A landscape with many valleys, sampled at points; each row gives a point and its height.
A ball rolls from a point to whichever of its 4 nearest points has the largest drop for the distance, and stops where none of them is lower. Distance is the straight distance between rows; heights are no part of it.
j279 (h 456): [-24 -15 -11  35 -50  32 -11  15   1  18   7  52 -11]
j650 (h 807): [ 25 -22 -54 -30  13 -38  74 -55 -37 -37  19   1   0]
j831 (h 622): [-39  21  10 -53  16 -10 -17 -47  30  15   6 -50 -10]
j684 (h 614): [-28  19  22 -32  32 -12 -10 -21  38  34  -6 -50 -12]
j460 (h 563): [ 15 -19 -41  55 -14  25  10  11   7 -31   7   0 -29]
j564 (h 137): [-28 -16 -22 -45  -3 -42  -5 -16  10  -1  20 -34  13]
j246 (h 496): [ 23  25  67 -31  15 -20 -14  12  -8  34 -37  50 -24]
j321 (h 295): [ 25  -3 -67 -25  -7 -21  19 -12 -20 -27   6 -24  32]
j113 (h 660): [ 31  -6 -58 -27  -3 -22  65 -59 -39 -40  13  -3  18]
j847 (h 662): [ 13 -23 -41  76 -29   6  25  -1  10 -17   3  26 -25]
j247 (h 237): [-21 -19   7 -21  10 -32  -4   7  15   2  16 -42  20]
j955 (h 387): [-38  34  24  17 -16  45 -34  11 -15  27  -9  52  15]
j702 (h 441): [  6  -1 -66  74   6  11  28  -6   9 -37   2  -8  -3]
j890 (h 444): [  4  12  65 -26  42 -23   0  13  14  38 -32  18 -58]
j400 (h 486): [ 20  23  72 -12   3  15 -11   2 -15  17 -12  40   0]
j504 (h 390): [ -5  31  45  -3 -11  40 -26   0 -19  18 -12  45   9]
j94 (h 580): [  4 -21  53   2  20 -10  -6  19   6  -4  12 -21   9]
j916 (h 89): [  7 -21 -33  66 -57   5  22   6   0  10   2  54 -10]
j784 (h 389): [ 10   7  65  -1  -3  26 -14   3 -18   1   0  31   0]
j659 (h 498): [ 20  21 -81   0  -3  10  36 -34 -25 -36  -1 -24  41]
j880 (h 645): [-15  20  34 -28  53  -4  -5  -1  41  45 -26 -46 -36]
j520 (h 596): [  2 -28   1  31 -31  42  -9  12   0 -24  10  18 -26]
j493 (h 168): [-14 -21 -49 -50 -10 -43   7 -20  -8 -12  16 -21  11]
j104 (h 205): [ -1 -23 -54 -50  -6 -48  26 -31 -13 -23  23 -11  -3]
j218 (h 232): [ 10 -25  -7  31 -13  35  -6  18   0 -31  11  -2 -18]
j293 (h 443): [ 13  -6 -61  61   9  17  17   0   9 -36   2 -17  -5]
j631 (h 521): [ -2   7  59  -9  50 -22   5   8  23  38 -17  -9 -35]
j496 (h 419): [ 30   7 -75 -22  -8 -11  32 -28 -30 -33   7 -18  33]
j3 (h 282): [ -3   1  45  10 -23  47 -20   5 -14  -4   5  33  -4]
j696 (h 819): [-31  28  15 -51  24  -9 -14 -44  36  22  -3 -56 -16]
j667 (h 659): [ -9 -23 -29  47 -55  14   4  16   0  21   4  57  -8]
j824 (h 488): [-26  58  25   6   3  38 -45  20 -11  33 -29  50  10]
j626 (h 517): [-23   4  38 -15  36 -26  -1  -6  30  33  -1 -41  -4]
j369 (h 274): [-44   1  -2 -54   4 -27 -10 -39  25   7  17 -41  -1]
j202 (h 350): [-33  -2  18 -27  17 -29  -9  -9  25  23  11 -44   8]
j817 (h 477): [ 10  -9 -51  91  -5  -4  39 -12  12 -29   0   9  -7]
j514 (h 559): [ 18 -17 -36  79 -50  -5  33   0   3   8   0  51  -3]
j221 (h 527): [18 10 76 -4 11  3 -4  7 -4 13 -4 23 -7]
j15 (h 220): [-33  -4   8  26 -40  46 -16   9  -5  13   5  50  -5]
j216 (h 357): [ 23 -10 -66 -40  -9 -36  40 -37 -27 -28  15 -10  17]
j542 (h 698): [  5 -10  65   2  28 -15  -2  14   8  10   7 -10   1]
j206 (h 227): [ 16  10  73 -13  31 -21   2   4   5  27 -16  22 -27]
j558 (h 737): [ -9 -23 -16  43 -44  32  -4   6   4  -2   8  41 -27]
j431 (h 394): [-13 -17  36  -9  24 -23  -3  15  17   8  12 -38  12]
j195 (h 212): [  6 -25 -29 -21  -3 -23  -4  16  -4 -19  15 -42  26]
j124 (h 677): [  6 -24  43   3  11   6  -8  26   2 -17  15 -20  11]
j625 (h 450): [ 15  18 -87  18   4  14  30 -21 -17 -32  -4 -28  32]
j512 (h 333): [-25  12  28  14 -32  51 -26   5 -13  13   1  48   2]
j131 (h 385): [-20 -10  37 -12  25 -31  -5   9  23  18   7 -44  14]
j166 (h 352): [ 22 -18 -48  16   0  14  -1  23  -4 -33   3 -35  12]
j632 (h 501): [ -7  11  53 -25  56 -10  -2  11  30  42 -31  -9 -61]
j948 (h 264): [ 18 -13 -49 -14  -6 -11   0  14  -8 -25   7 -38  28]
j328 (h 435): [  8  53  46 -16  -1  22 -34  13 -18  30 -35  51  11]
j170 (h 211): [ 12 -17 -56 -36 -10 -39  11 -10 -13 -23  14 -19  23]
j442 (h 172): [ -7 -23 -20 -32  -6 -36 -10   7   5  -4  21 -41  28]
j24 (h 480): [-13 -18  13  26 -36  46  -9  10   0  -9  12  29 -19]
j11 (h 424): [ 10  11 -75  46  10  18  22  -4  -5 -35   1 -30  10]
j604 (h 516): [ 23  37  62 -27   7  -3 -23   8 -17  34 -34  54 -10]
j303 (h 272): [  4 -27  -4  -8   8 -13  -8  29   4 -18  16 -40  21]
j612 (h 675): [ 11 -25  43  14  -1  24 -14  21  -5 -24  15  -6   0]
j525 (h 191): [ 16  61  35 -23   7   7 -51  32 -15  38 -55  51   6]
j339 (h 493): [ -8  67  30  -2  11  27 -48  27 -14  35 -44  48  15]
j544 (h 326): [ 17 -25 -26   4  -2   3  -6  30  -4 -31  15 -35  14]

For each start below, name the point where the ball stops.
j170 | j564
j824 | j15
j650 | j564
j558 | j15
j696 | j564

Call two points neighbours if one is among the 4 nearest of the other. Go from one point of each pair to the other, from neighbour to neighbour, staying as low as possible. Name the highest point that can't be avoided.
j15 and j218 | j24
j206 and j218 | j246
j525 and j15 | j328
j15 and j3 | j512
